Points on a hilly landscape, in no order, each with its height.
From any point a ball takes the steepest step (drop divided by distance) to one of its 2 nearest points. It stops when none of these is lower. Distance is the straight distance between rows; heights are no part of it.
<1010>: [193 184 103 187 133  91 130  90 120 155 115 131  78 124 116 120  46  68
 111  86  87 109  99 110  75  76 213 175  90 127 156 114  99 105 111  81
 143 148 131]  height 368
<1419>: [164 148 120 107 151 103  89 143 131 118 110 104  51 130 146 135 106  91
 157  99 127 149  86 114 136  96 164 165  59  87 173  93 144  89 173 132
 111 107 133]  height 128
<183>: [148 153 133 140 116 111 150  72 116 158 140 107 161 134 110 140 158 113
 149 118  92 154 145 132 144 132  99 133 164 142  85 185 148 178 132 137
 148 137 133]  height 207
<487>: [141 152 141 142 139 118 146 104  98 155 118 101 169 136  98 166 120 155
 123  92 122 124 158 122 158 121 136 122 115 110  92 140  88 148 133 136
 147 136 160]  height 201
<294>: [117 172 160 161 117 135 139 114 104 145 114 152 176 108 143 122 140 153
  79  85  95 129 134 139 124 127 119 106 192 114 108 161 130 180 114 162
 194 153 101]  height 142
<899>: [113 110 150  92 146 142 134 130 169 168 143 117 195 135 160 175 156 157
 160 136 123 172 120 182 164 147  56 102 104 164  76 169 194 192 135 117
 138 147 105]  height 363
<697>: [137 122 143 121 113  92 139 122 139 133 122 119 104  96 114 120 209  95
 126 138 115 101  99 136 133 162 117 135  99 141 136 120 172 139 154 137
 114  74 133]  height 322
<838>: [ 79  88 119 109 143 166 134 121 126  93 139 167 152 162 164  90  58 234
 166 151 197 179 149 114  99 137 129  91 183 133 105 138  49 134 100  82
 122 147 133]  height 576
<1379>: [176 175 126 127 126 100 112  96 116 121  91 119  55 139 151 128 121 100
 127  85 142 137  68 134 132 107 159 158  92  94 155  98 135 136 168 127
 136  99 137]  height 181
<1314>: [123 163 155 156 102 130 125  94 125 185 123 117 124  86 106 161 184  66
  85  79  92  62 102 166 129 113 118 103 111 122 115 165 176 176 126 129
 157 117 110]  height 439
<441>: [120  86 125 122 150 126 129 174 140 111 111 126 193 163 132 149  86 176
 127 139 123 150 188 122 133 109 114 137 163 152 123 136  98 134 105 113
 127 193 155]  height 385
<1561>: [ 96 147 161 143  89 126  86 136 120 123  82 126  86  55 141 150 174  42
  90 101  75  65  93 151 108  90 109 108 136  97 141 135 229 149 189 139
 191 114  61]  height 403
<844>: [163 130 104 150 129 120 142 131 114 138 126 121 130 134  81 126 123 116
 137 133 114  95 138 101 134 106 150 148 127 142 126 118  92  96 113 122
 107 120 180]  height 339
<36>: [144 112  78 126 131 112 137 127 101 109 120 143  58 131 107 105  79 121
 141 118 165 112 125  84 114 115 210 145 117 110 150  93  57  53 121 102
 108  98 158]  height 491
<1241>: [119 142 148 108 135 118 109  92 119 110 148  75  33  98 131 124 154  90
 160 130 162 125 102 121 133 163 150 128  73  71 145 104 173 125 163 141
 103  62 125]  height 101
<1344>: [133 124 139 112 120 142 104 137 138 151 135  98  96 123 109 143 127  66
 145 138 112 129 116 140 136 105 104 136  96 128 146 135 188 117 171 140
 103 141  92]  height 381
<1519>: [139 130  66 128 102 118 157 108  94 105 117 167  55 136 120 102  78 139
 117 103 191 116 121  92 112 121 215 135 137 103 137 100  40  65 107  99
 135  96 145]  height 512
<1164>: [125 117 137 118 126 135 125  98 144 117 174 118 116 133 116 111 136 136
 137 165 147 146 152 138 114 172 124 119 113 150 130 145 125 132  96 119
  91 151 118]  height 176
<96>: [137 155 136 149 108 142 105 148 114 138  76 130 116 105 102 139 117 106
  96  94  92  95 105 124 125  68 134 132 142 114 145 113 135 120 164 145
 164 151 112]  height 293
<747>: [128 137 144 136 115 113 121  91 128 125 147 117  84 106 119 104 153  95
 116 135 121 126 137 141 112 154 142 130 125 136 136 146 150 138 121 137
 113 139  98]  height 145
<1078>: [143 123 135 118 117 116 127 138 147 140 121 132 134 126 115 135 196 111
 131 133 118 116  93 150 145 133 101 136  92 162 136 122 169 137 140 135
 108 103 138]  height 332
<443>: [111 128 152 141 136 121 146 141 133 133 124 149 218 122 161 141 121 215
 115  81 123 154 140 129 147 139  94 114 150 183  97 144 149 165  90 115
 137 152 151]  height 395
<701>: [113 137 149 149 118 115 153 106 114 128 132 150 183 117 147 109 132 169
 113 114 111 157 150 125 125 144 111 122 212 138  96 163 122 176 111 143
 158 154 114]  height 178
<1604>: [157 125 108 124 132 135 127 138 132 140 145 118 108 148  91 122 137  98
 168 146 130 120 121 117 142 117 130 152  90 152 137 112 140  94 126 130
  74 107 161]  height 358
<474>: [104 123 154 118 133 137 128 113 149 170 138 137 201 122 166 174 156 156
 133  93 118 159  99 166 150 140  51  90 132 171  82 173 216 206 127 116
 153 143 103]  height 359
<927>: [102 141 165 136  92 127 110 110 137 159 104 153 139  83 136 166 208  53
  72  94  94  64  90 166 125 115  85  98 129 131 111 187 212 180 146 122
 191 102  79]  height 447
<652>: [120  98 115 121 142 128 135 144 139 107 160 136 196 159 169 124  81 191
 179 134 126 189 153 114 138 127  89 136 165 202 102 149 155 146  73  95
 100 172 157]  height 328
<1232>: [ 83  95 141 128 140 131 173 157 150 120 171 126 252 133 149 130 108 203
 135 172 129 168 184 130 134 167  46 104 193 176  80 150 139 159  93 114
 151 166 104]  height 309
<727>: [170 177 122 152 117 105 114  88 114 131  95 147  95 139 157 122 121 111
 107  72 122 139  76 140 119  95 161 149 130 122 141 119 129 158 133 129
 147 126 129]  height 130
<1397>: [134 123 125  90 150 126 105 135 117 107 149  95  53 113 127 123 120 108
 188 148 150 139 116 100 131 151 160 138  75  84 156  91 147  76 164 137
  85  62 141]  height 89
<990>: [102 115 140  86 141 159 127 142 173 150 133 113 175 147 160 143 179 161
 163 173 142 159  97 182 161 140  43  96  92 141  96 125 170 174 159 135
 126 116 107]  height 372
<1206>: [142 106 103 108 160 133 128 143 145 115 167 133 179 194 163 141  69 170
 180 149 134 191 157 120 136 122 118 148 117 178 116 149 133 141  67  89
  74 164 185]  height 338
<1634>: [123 153 145 151 114 168 149 108 122 142 139 149 172 143 131 113 174 161
 103 129 163 125  87 131 151 155  75 102 164 137 112 129 138 164 113 164
 131  92 137]  height 612
<948>: [129 108 114  86 157 166 118 134 151 115 174 116 149 187 142 139 105 166
 190 188 158 175 149 135 143 143 118 120  74 143 110 124 104 116 103 116
  73 130 164]  height 674
<231>: [118 113 116  88 152 130 157 114 174 137 189 107 198 163 152 142 136 170
 188 200 134 190 153 152 160 180  74 123  92 171  64 150 152 151  96 115
 106 120 151]  height 662
<1453>: [144 141  91 165 121 103 134 144 121 129  94 164  85 115 142 109  62 128
  67  89 118  97 124 114 102  89 206 153 141 136 152 117  82  98  94 108
 142 170 121]  height 295
<676>: [ 87  96 149 115 157 116 122 177 113 127 125  79 115  75  83 138 131 111
 158 161 104 109 179 116 135 134 132 132 127  86 124 100 143  86 197 145
 124 119 117]  height 398
<1462>: [136 151 113 144 105 154 145  98 107 127 144 152 142 153 112 106 157 156
 128 135 173 122 103 121 137 149 111 116 149 142 119 118 112 139  99 151
 107  96 155]  height 599
<664>: [180 121 116 108 169 113 135 126 141 140 145 114 164 176 128 164  94 121
 170 124 106 166 156 118 144 120 153 163  80 151 119 154 124 127  96 108
  95 136 194]  height 241
<656>: [124  80 125 137 143  84 157 134 130 102 153 106 162 140 102 132 101 133
 115 165 128 103 225  98 122 159 144 145 135 141 111 148  69 122  65  96
 111 140 187]  height 437
<142>: [143  99 120  97 145 133 107 146 153 126 151 108 150 167 125 144 101 105
 165 170 109 165 166 130 138 117 109 148 105 148 133 155 147 114 123 126
  97 174 136]  height 362
<988>: [124  80 143 101 168  93 122 135 156 107 164  90 140 127 120 134 118 129
 142 180 120 160 213 116 129 172 142 142  99 123 120 155  93 107 118 117
 114 153 140]  height 422
<467>: [114 111 132 135 162 103 123 160  93 121 116  81  84  72  79 131 107 111
 153 136 107  94 164  93 135 120 162 142 134  75 128  93 118  75 186 143
 125  99 137]  height 389
<1341>: [172 129 117  89 161 119 146 112 137 148 165 107 166 164 126 160 138 127
 180 147 126 167 160 127 157 149 142 148  60 135  96 147 108 127 104 124
  94 102 198]  height 230
<1026>: [ 95 100 139 112 142 140 128 165 175 108 130 143 202 138 171 114 138 232
 136 150 138 170 116 149 128 154  68 102 146 176 110 118 116 152 119 122
 128 148 119]  height 416
<751>: [ 97  88 119 114 152 136 151 171 155 117 153 120 236 151 168 139 102 206
 172 167 116 181 177 133 154 138  68 127 168 190  75 136 151 153  95 111
 126 171 149]  height 319
<429>: [ 88  82 104 108 136 161 130 109 120  88 144 167 121 167 151 102  53 200
 143 147 209 154 173 109 101 133 157 102 159 124 117 138  28 114  81  80
 115 141 139]  height 559
<201>: [132 102  94 110 106 145 122 129 113  94 126 165  97 177 133  81  97 134
 167 150 161 150 122 107 112  91 136 160 174 133 160 119  77 101 123 112
  90 122 135]  height 545
<671>: [148 145 103 147 160  90 133 109  91 126 130  90  42  76  92 132  79 101
 151  99 130  91 120  87 126 132 213 137  97  80 130  95  98  68 153 122
 121  79 149]  height 361
<500>: [108  87 100 116 128 131 153  94 108  92 156 160 142 161 131 109  83 188
 141 142 202 140 190 102 104 154 161 112 148 134 110 140  27 116  61  79
 109 109 172]  height 542
<1015>: [203 131 122 104 158  94 142 112 138 140 172 119 113 140 109 142 141  63
 175 125 103 152 113 116 109 149 174 163  50 121 159 138 151 102 106 114
  86 101 167]  height 287
<448>: [119 154 135 150  95 130 110  87 128 110 130 122  56 108 145  96 164  83
 111 136 145 121  89 143 109 145 129 126 133 118 158 132 173 159 138 142
 118 110  93]  height 109
<614>: [134 119 113  93 146 155 131 126 170 137 176 119 167 175 151 138 136 152
 187 178 134 175 120 158 151 141  86 129  86 173  99 141 157 143 104 122
  86 130 148]  height 667
<438>: [100  98 134 109 132 145 107 164 171 104 126 151 163 154 165 116 143 194
 133 154 120 160  96 162 126 131  68 108 137 184 141 111 133 144 115 124
 114 172  95]  height 436
<367>: [107 126 165 108 125 137 119 138 135 176 108 107 143  99 107 177 182  99
 110 109 113  89 125 164 149 122  99 102  89 104 111 137 172 151 176 141
 150 122 105]  height 387
<307>: [103  81 108 116 144 140 125 156 148  91 121 161 135 181 181 110  61 202
 144 126 163 169 143 119 113 106 138 132 160 151 146 127  78 129  86  87
 107 189 128]  height 401
<121>: [181 137 139 132 124  65 145  88 131 137 121 131 113  95 116 131 195  71
 126 110  82 111 102 145 112 151 146 148  89 146 139 141 158 150 131 121
 131 102 142]  height 308
<1107>: [ 99 123 157 132 144 137 134 145 143 129 126 140 212 124 162 140 133 222
 117 117 135 162 127 149 137 152  76  99 147 170  96 131 135 168 120 127
 144 149 118]  height 404
<1128>: [113 141 153 143 118 131 122 115 123 158 123 169 209 108 174 146 160 138
 111  70  91 155  94 139 137 128  64  99 187 169  83 186 212 198 126 140
 183 134  97]  height 353
<954>: [118 160 137 183 113 108 145 114 109 144 125 121 119  68  86 113 149 114
  77 105  83  56 140 119 116 133 157 121 145 110 120 128 111 116 123 150
 155 119 119]  height 146
<1625>: [139  93 103 122 156 111 121 166 130 116 104 144 168 179 157 141  62 168
 154 118 111 177 157 111 140  81 132 160 163 157 128 141  98 134 107  97
 122 183 175]  height 399
<616>: [113 111 133 132 132 136 153 151 134 135 144 117 201 141  96 133 147 153
 128 178 134 114 182 125 152 142  84 134 151 144  99 125  98 120 120 140
 121 129 156]  height 648
<904>: [114 105 142  85 142 136 131 159 167 139 141 116 196 141 139 165 144 156
 146 155 103 166 166 162 152 135  71 119 116 171  96 153 158 148 136 122
 137 165 108]  height 369
<798>: [ 84 103 148 134 126 129 168 136 145 117 171 128 217 127 130 108 131 190
 120 187 150 155 184 130 127 178  63 110 181 148  93 144  98 154 118 130
 152 159  86]  height 296
<1539>: [119  97 106  95 138 127 120 143 132  87 112 147  81 157 148  97 109 183
 151 149 188 158 132 123 123 136 160 128 105 106 152  93  49  88 141 108
 110 101 137]  height 276
<342>: [154 134 102 109 104 133 138  93 109 109 143 156 122 170 127  93 154 138
 176 158 164 162 111 126 129 141 122 142 142 142 126 124 111 132 114 128
  91  82 158]  height 583
<1323>: [ 92 142 149 148 108 155 122 143 142 115 114 157 125  98 143  94 152 165
  63 134 143 102 114 149 107 147 119  97 155 134 146 106 124 134 107 159
 146 144  80]  height 290
<1593>: [160 136 117 148 124 124 135 122 114 124 106 140 142 146 106 113 118 130
 126 121 111 120 130 110 128  92 140 148 167 151 134 140 100 121 115 129
 122 143 156]  height 321
<1674>: [143  95  85 142 160 103 130 159 110 111 133 125  67 107  95 113  84 113
 149 128 138  92 124  79 116 124 197 151 101 119 158  83 103  45 115 106
  74 100 163]  height 472
<54>: [154 152 138 149 120 125 144 121 130 152 120 156 186 131 124 144 155 153
  95  79 112 115  98 135 138 125 109 132 132 180 112 141 144 156  96 127
 134 124 154]  height 367
<1169>: [ 96 141 146 158 104 118 130 142 108 124 112 119 105  52 104 100 141 103
  84 126  89  81 153 119 106 121 153 120 177  93 130 126 124 116 154 159
 167 139  85]  height 90
<617>: [105 102 121 119 111 149 125 106 129  97 157 148 111 142 118  81 121 161
 143 173 177 138 152 114 102 154 131 113 146 140 138 126  80 106  95 111
  92 124 121]  height 214
<1599>: [189 172 110 183 148  84 136  92 117 155 124 104  59  81  96 130  68  58
 142  85  71  84  73 106  86  91 212 160  69 106 155  93 121  85 133  82
 142 105 140]  height 408
<511>: [156 170 135 151 112 123  96 126 110 149  70 147 145 128 136 152 108 106
 102  66  71 126  92 142 114  49 130 135 137 133 134 138 145 148 160 128
 177 160 104]  height 261
<673>: [ 98 142 148 153  96 124 142 126 112 104 110 133  72  62 127  64 144 119
  91 142 127  95 137 119 103 136 157 129 185  93 144 114 118 119 138 157
 152 112  92]  height 151
<582>: [120 134  95 144 113 153 148 109  86 121 129 140 120 153  99 112 108 167
 120 131 186 115 157  97 131 130 158 111 160 100 113 109  39  91 121 131
 131  94 151]  height 508
<423>: [115 174 144 159  94 133 101 110 111 144 100 116  95  63 124 130 148  49
  91 102  67  78 108 149 102  91 125 115 153  94 129 148 193 151 170 146
 186 131  78]  height 414
<756>: [180 156  98 136 127  90 126  80 107 116 127 156  54 142 149  99  62  96
 127  92 150 153 112 117  80 116 226 167 106 102 163 118  83 105 110 101
 117 124 132]  height 278
<202>: [130 126 132 140 114  98 162  93 113 130 144 131 183 132 129 111 139 146
 148 131 109 166 163 122 133 142  95 142 201 155  85 183 127 166 124 137
 151 145 116]  height 195
<257>: [103 132 141 127 133 147 111 173 121 133 106 102  96  93 107 138 143 132
 122 121 144  90 111 131 149 121 126 111  93 108 141  77 155 103 176 151
 111 113 111]  height 421
<362>: [120 104 120 119 113 129 107 151 124 100 119 151  79 152 139  83  92 113
 148 148 130 146 127 116 108  88 141 156 160 134 178 120 104 103 133 130
  95 159 101]  height 522
<1423>: [181  95 104 105 184  97 134 147 140 134 171  92 129 145 102 155 103  75
 168 148  97 128 162  73 129 151 187 156  40 107 139 137 113  67  83 107
  84 104 213]  height 265
<1522>: [126 165 117 139 124 141 137 106 103 137 122 109  87 127 112 137 153 140
 123 117 180 105 100 127 158 147 140 107  90  89 120  90 110 124 153 151
 118  80 147]  height 449
<282>: [147 180  86 148 105 128 148  83  90 131 121 117  60 132 116 129 125 121
 124  93 190 107  84 113 143 144 174 117  94  87 125  82  97 102 140 139
 127  62 149]  height 468
<415>: [115 145 138 136 121 159 122 127 122 143 119 109 121 125 118 144 159 144
 111 123 165 110 108 145 146 134 109 101 102 106 128 103 128 137 155 153
 119 117 125]  height 435
<580>: [142 141 136 117 145 119 144 107 120 151 140  96 156 147 107 154 146 135
 153 134 127 138 166 131 158 136 121 132 103 108  91 137 105 134 141 138
 116 111 169]  height 217
<534>: [127  75 124 110 150  85 150 126 148 101 170 112 152 147 119 120 115 135
 145 188 131 143 214 104 123 173 140 147 120 143 120 154  80 110  82  99
 103 136 171]  height 429
<1466>: [145  74  97 145 171  86 139 156 116 115 140 104 104 103  80 131  95 103
 142 146 118  86 161  71 117 139 187 147  99 126 134 112  87  58 102 100
  92 106 195]  height 460
<53>: [108 117 130 117 137 143 156 130 138 141 170 108 201 154 107 135 162 167
 154 192 152 133 172 135 158 158  76 118 116 145  83 128 106 135 115 140
 105 106 152]  height 653
<1456>: [167 192 116 169 112 122 120 105 111 141  79 161 110 126 157 124 106 122
  76  63 100 119  73 138 112  77 168 140 153 127 135 123 119 155 130 134
 179 141 119]  height 198
<600>: [112 134 146 129 100 129 144 117 136 129 128 112 145 113 119 110 197 112
 122 169 135 132 133 141 142 168  60 120 174 110 111 140 156 157 174 170
 164 102  83]  height 236
<1154>: [ 89 131 158 117 117 170 128 132 139 119 124 120 151 124 130 117 165 153
 121 166 152 137 125 157 121 156  70  91 159 105 123 113 139 160 169 162
 151 137  77]  height 256
<1524>: [104 185 132 174  99 178 131 117 107 141 104 126  91 104 128 128 150 124
  57  97 156  70  75 134 139 140 133  95 142  78 140  95 151 146 138 169
 166  90 113]  height 374
<1465>: [138 100 142 108 157  82 125 118 139 119 159  91 106 106 107 128 132 105
 149 149 105 143 190 110 123 171 167 150  97 107 130 147 101  96 126 124
 110 126 143]  height 413
<248>: [148 111  86  97  98 140 127 108  98  93 127 168 101 178 133  86 117 140
 180 150 176 164 125 107 116 111 155 151 146 127 147 109  66  96 114 118
  89  85 164]  height 563
<439>: [118 128 142 111 115 137 141  99 144 143 134 100 133 130 131 135 199 103
 139 171 143 142 121 157 159 166  57 122 136 120 104 150 176 172 172 148
 147  99  97]  height 225
<1280>: [ 87 119 147 126 127 174 141 134 148 125 156 118 193 134 120 116 148 186
 133 187 157 144 145 152 122 165  56  83 163 128 102 118 118 157 138 147
 135 153  86]  height 279
<101>: [ 91  98 132 102 104 148 109 178 154  92 119 136 100 138 149  90 142 139
 133 166 125 141 114 142 107 114  85 123 164 144 180 102 136 117 154 139
 114 166  64]  height 482
<120>: [116 116 141 115 121 131  92 170 135 123  87 153 183 139 137 159 130 143
 118 103  85 146 139 153 128  88  91 116 146 158 136 134 149 143 149 134
 153 191  92]  height 377
<713>: [134 130 117 114 147 111 100 155 110 106 110 102  32 112 130 117  88 106
 162 111 133 133 100  98 127 109 174 160  94  77 166  80 127  68 178 127
 108  88 127]  height 126
<725>: [ 90 161 169 157  98 184 115 128 121 136 110 146 146  99 149 128 182 105
  50 121 121  92  94 151 117 147  81  89 178  87 139 130 182 181 145 186
 196 123  73]  height 306
<1375>: [148 170  74 136  95 138 139  81  91 119 129 151  62 150 124 121  91 146
 113  97 205 136  97 112 126 141 189 115 110 101 123  97  66  95 120 121
 124  88 136]  height 493
<773>: [106 134 120 147 158 110 131 151  92 123 113  83  58  57  88 136  97 121
 145 102 119  80 119 101 141 124 181 129 110  77 124  80 132  80 176 145
 126  77 131]  height 379
<698>: [141 151 132 163 130  87 133 117 120 137 120 118 106  82  93 131 118 105
  85  97  77  73 143 125 107 116 186 139 111 136 135 135 112 113 102 114
 142 149 134]  height 192
<1642>: [107 118  98 135 112 149 158 100  89 115 149 158 147 157 112 107  99 179
 124 130 200 126 172  94 118 147 155 105 161 117  96 120  25 104  82 110
 127  90 163]  height 525
<298>: [109 117 154  88 126 164 131 158 156 177 116 116 162 127 125 170 180 123
 135 142 133 109 113 175 164 117  64 101  84 138 104 121 176 148 162 140
 121 126 118]  height 380
<1117>: [113 127 149 131 129 141 111 167 136 133  95 158 194 133 139 159 121 172
  85  96 110 127 138 147 131 100 101 114 141 161 132 124 132 136 109 131
 152 176 104]  height 364
<65>: [ 88 131 171 122 101 125  87 140 135 127  91 103  74  71 146 168 169  41
 104 101 105  82  89 154 121 100  99 114 107  85 146 131 243 152 200 127
 165 100  77]  height 397
<1671>: [127 108 140 118 141 106 132 151 139 121 120 120 203 142 135 161 109 151
 136 127  94 161 187 134 147 122  97 138 146 174  98 170 140 151 106 113
 137 176 133]  height 375
<127>: [115  88 132 107 158 106 114 167 132 128 143  74  99  72  79 141 124  69
 170 155  73 117 167 109 136 126 129 143 112 114 131 132 174  77 182 136
 117 123 111]  height 402
<279>: [132 150 140 133 106 117 111  86 123 102 129 101  31 105 147 103 167  72
 137 128 149 122  86 133 113 152 139 141 102  95 160 113 191 148 152 137
 115  76 113]  height 77
<266>: [153  77  72 125 157 102 128 161 135 109 111 162  96 190 161 128  35 142
 121 112 161 139 141  93 111 103 192 161 124 139 163 125  51  94  78  72
 104 167 168]  height 392
<177>: [104 137 168 140 105 171 137 162 133 147 130 142 183 109  99 127 181 134
  80 137 126  83 116 133 142 141  72  97 162 125 130 114 148 131 138 175
 152 120  98]  height 631
<483>: [115 187 119 167  97 174 146 122 106 127 116 157  94 105 141  91 134 140
  44 107 159  81  82 121 120 145 152 103 175  82 150 101 120 123 109 178
 168  96 111]  height 419
<338>: [ 94 138 162 148  92 145 114 102 145 135  97 140 125  96 168 148 219  49
  55 106 110  73  81 161 130 146  81 101 153 113 126 169 216 202 160 145
 197  89  81]  height 453
<1510>: [133 156 149 138 114 128 118 100 119 154 105 144 162 124 157 148 156 112
 116  85  99 149  97 154 129 109  92 118 166 146 107 171 186 191 147 141
 168 144 100]  height 345
<1002>: [111 118 118 103 126 135 169 122 159 145 182 107 193 151 127 123 175 156
 176 219 148 159 154 152 170 178  59 125 113 152  66 142 132 153 127 138
 112  92 132]  height 657
<1430>: [141 113 143  93 145 133  94 156 160 169 152  95  96 127 109 150 124  50
 168 142  97 134 107 136 135 104 111 153  56 126 149 139 208  98 169 131
  88 124 112]  height 378
<1104>: [ 97 186 149 168  94 192 109 135 121 136  97 135 101  96 150 127 164  92
  38  95 136  61  67 143 123 122 116  92 152  78 151 104 189 160 144 170
 181 103  90]  height 340
<1584>: [143 141 143 156 132 118 152 130 124 133 129 140 212 130 124 159 106 174
  94  76 101 111 153 117 144 117 115 130 151 184 103 151 129 154  70 110
 145 158 166]  height 383
<464>: [127 188 154 174  99 133 118  88 108 174 117 124 126  83 109 145 159  62
  79  90  61  69 110 146 112  96 130 107 143 104 114 161 164 166 137 145
 194 132 102]  height 428
<596>: [201 132 128 116 129  72 152  78 133 145 157 128 117 129 116 139 171  52
 168 118  88 148  94 140 115 151 151 161  68 140 149 151 172 146 115 110
 110 109 159]  height 297
<1196>: [108 117 127 127 112 157 138 110 125  99 150 161 139 148 140  79 115 177
 135 157 172 151 142 125 104 145 115 111 188 157 131 144  87 136  89 121
 107 154 107]  height 249
<463>: [118 150 153 135 107 152 110 148 117 137  80 137 140 112 116 142 151 108
  94 109 103 107 105 143 129  89  98 110 158 103 138 114 160 144 175 166
 177 148  94]  height 320
<1433>: [132 140 115 113 123 136 106 130 109 107 100 119  59 135 135 113 105 137
 136 126 166 142 112 120 134 109 155 134 120  83 161  84 105 101 170 133
 116 119 116]  height 179
<339>: [197 163 103 147 143  86 129  77 106 133 142 125  66 128 117 126  65  77
 135  88 117 132 117 105  94 119 228 160  82  94 147 121  78  92 108  97
 127 124 153]  height 318
<894>: [109 136 163 131 118 175 144 126 142 166 141 148 199 131 130 147 191 141
  99 126 142 107  95 149 153 149  50  91 157 141 104 138 173 175 123 158
 148 112 112]  height 621
<1444>: [123  84 114  92 155 128 109 162 156  96 128 139 136 170 164 120  92 190
 147 149 142 177 144 130 125 126 136 134 116 151 149 118  80 113 108 101
  91 167 143]  height 373
<930>: [103 144 154 149  87 150 100 109 140 101  83 138  92 114 190 133 190  38
  69 116 111  97  69 150 117 120  84 121 174 111 144 151 227 200 171 146
 191 105  75]  height 461
<76>: [127 151 150 136  95 143  95 131 123 135  84 158 148 118 144 150 170  81
  94  93  91 117  92 153 121  87  84 113 161 122 134 154 193 168 169 152
 181 142  78]  height 334
<765>: [134 129 109 148 117 137 140 111 109 115 134 170 150 162 139 102  93 170
 131 111 152 153 128 112 114 110 140 138 190 160 129 138 101 136  83 109
 110 155 145]  height 286
<449>: [153 121 121  92 148 143 124 146 148 158 162  96 102 130 112 138 143  74
 187 156 118 129 108 123 150 122 125 153  52 128 140 121 176  87 144 135
  65  85 152]  height 370
<245>: [141 142 106 165 133  91 133 133 115 122 110 134  67  81 112 108  93 116
  87  98 106  84 121 118 101 118 215 145 112 129 152 106 104  87 104 110
 126 143 127]  height 235
<871>: [139 105 140 113 151  89 110 135 142 131 146  88  92  93 102 136 130  75
 153 147  77 132 152 111 126 141 154 156  94 121 143 154 153  87 148 128
 113 122 123]  height 407
<140>: [133 134 119 109 130 117 118 114 112 100 115 120  65 130 132 108 123 154
 141 126 174 146 136 121 131 136 178 132 114  83 139 103  70  99 153 128
 123 102 135]  height 220
<1293>: [134  73  83 119 144 113 129 157 128 101 111 180 115 200 181 110  36 168
 139 108 158 161 134  99 116  82 169 159 156 147 153 131  56 114  87  73
 106 172 153]  height 420
<1393>: [138  82 112  96 172 143 108 166 152 115 153 114 168 193 148 155  61 136
 162 174 128 173 187 119 140 114 120 143 109 148 126 146 119 123  89  99
  94 185 172]  height 351
<273>: [120  98 119  96 109 134  99 166 148  93 127 135  88 162 149  86 123 112
 169 170 117 165 116 130 120 103  99 154 147 144 179 119 138 111 154 136
  97 151  88]  height 501
<182>: [103 107 128 104 138 147 102 197 139 125  95 112 110 122 118 150 122 148
 124 130 135 112 115 138 150 110 121 115  87 113 157  72 133  87 171 146
 112 141 116]  height 406
<1054>: [110 104 145 100 142 126  96 174 141 125  97 117 148 119 126 158 141 137
 121 132 107 132 150 156 137 114 113 120 106 131 142 112 138 114 169 140
 139 169 105]  height 390
<561>: [131 124 132 114 125 144 110 128 137 137 137 108 133 146 115 131 123  97
 151 155 114 162 146 144 127 115  95 139 137 143 127 146 160 135 149 137
 114 173 100]  height 371
<744>: [143  96  94  97 140 113 115 146 138  97 122 158  87 172 161 112  87 171
 149 127 167 171 116 117 129 131 173 146  96 136 163 102  61  92 111  95
  91 125 151]  height 327
<731>: [ 90 161 154 142 102 199 116 116 119 133 121 131 135 126 135 119 160 121
  90 130 147 122 100 151 118 143  78  79 177  90 128 126 169 181 153 171
 162 147  80]  height 281
<1427>: [132  76 108 148 146  72 150 126 124 107 137 123 114 112  95 115 104 108
 125 150 114  87 192  82 102 141 181 148 140 130 132 143  66  95  79  93
 116 137 180]  height 450
<452>: [194 118 110 113 175  96 133 123 128 130 174 111 107 139 101 135 113  66
 170 126 104 137 123  90  98 155 200 157  42 107 168 120 128  66  97 108
  78  95 180]  height 277
<1098>: [185 162 106 140 128  93 127  79 111 124 113 165  87 156 165 114  71 122
 135  68 132 170  94 134 101 101 195 167 128 118 142 121  93 138 117 102
 129 138 138]  height 213
<667>: [183 103 103 100 177 122 127 160 148 138 160 106 144 168 119 162  98  92
 164 152 106 133 153 100 141 122 163 159  46 142 137 137 120  80  86 115
  80 126 203]  height 254
<145>: [ 94 105 136 107 116 174 112 173 162  97 122 149 147 151 159 102 139 181
 133 164 129 152 104 154 111 125  61  98 166 153 150  95 129 142 138 142
 131 180  68]  height 457
<114>: [113 123 143 144 117 136 149 154 120 148 132 124 191 106  78 129 164 128
  97 142 105  87 162 119 145 129  95 121 160 128 115 128 109 118 131 157
 145 137 129]  height 641
<1011>: [ 94 108 174  97 118 121 104 142 142 166 111  97 103  66 109 174 182  48
 133 106 101  78 111 162 137 119  91 102  84 102 120 140 222 138 190 125
 148  93  82]  height 393
<1198>: [128 177 161 154 124 133 141 110 104 170 107 113 178 117 105 163 135 140
  95  81 102 107 139 137 149 117 117 111 147 101  95 145 117 166 137 151
 186 145 133]  height 180
<468>: [157 145 128 139 109 133 134 126 133 154 110 157 155 150 128 134 177 129
 108 100 132 108  65 141 143 111 101 130 115 170 135 119 153 148 113 133
 110 111 153]  height 349
<808>: [119 165 108 159  97 166 150 122  98 130 115 154 109 128 104 107 117 164
  82 114 174  96 115 107 138 130 151 105 170  93 127  98  72 104 114 162
 154 102 132]  height 474
<260>: [169 151 112 147 159  96 126 100 110 143 135  91  72 106  91 146  76  94
 137  98 103  99 133  99 121 121 213 141  78  91 133 123  82  81 129 107
 125 125 153]  height 343
<215>: [147 118  95 138 136 105 125 140 130 113 105 157  83 150 140 119  57 138
 100  96 149 127 132 114 114 106 198 154 118 140 158 112  67  94  96  96
 120 169 132]  height 350
<585>: [139 147 139 124 118 116 144  80 131 153 149 107 135 133 122 135 177  98
 151 134 119 151 126 149 151 154  92 131 137 128  98 174 164 180 147 140
 132 118 122]  height 216
<1155>: [109 146 139 144 116 152 111 161 128 129 103 159 146 109 126 133 130 160
  56 101 126 101 120 140 119 116 128 106 137 146 148 114 131 121 115 144
 149 169  94]  height 336
<818>: [ 91 141 136 150 104 145 137 136 125 113 122 149  90  83 127  73 132 150
  72 139 146  91 135 129 103 145 158 116 170 116 145 116  98 106 104 152
 134 139  92]  height 223

For each start below, name the point where the ball stops.
<282>: <1169>
<894>: <294>
<443>: <294>
<120>: <1169>
<298>: <727>
<1423>: <294>
<656>: <727>
<1604>: <279>
<1293>: <1169>
<338>: <727>
<1671>: <727>
<362>: <294>

Call two points neighbours if one is among the 2 nearest of the other. Go from one point of each pair to the other, from neighbour to neighbour, staying as low as possible. Name the highest point that can't be avoided.
<279> and <1154>: <1344>
<713> and <727>: <1379>
<1169> and <713>: <1293>
<1397> and <279>: <1241>

Two balls start at each pair of points below. Name the first point that both come to, or write never.
<1375> and <36>: never
<1011> and <676>: <727>
<1107> and <441>: never
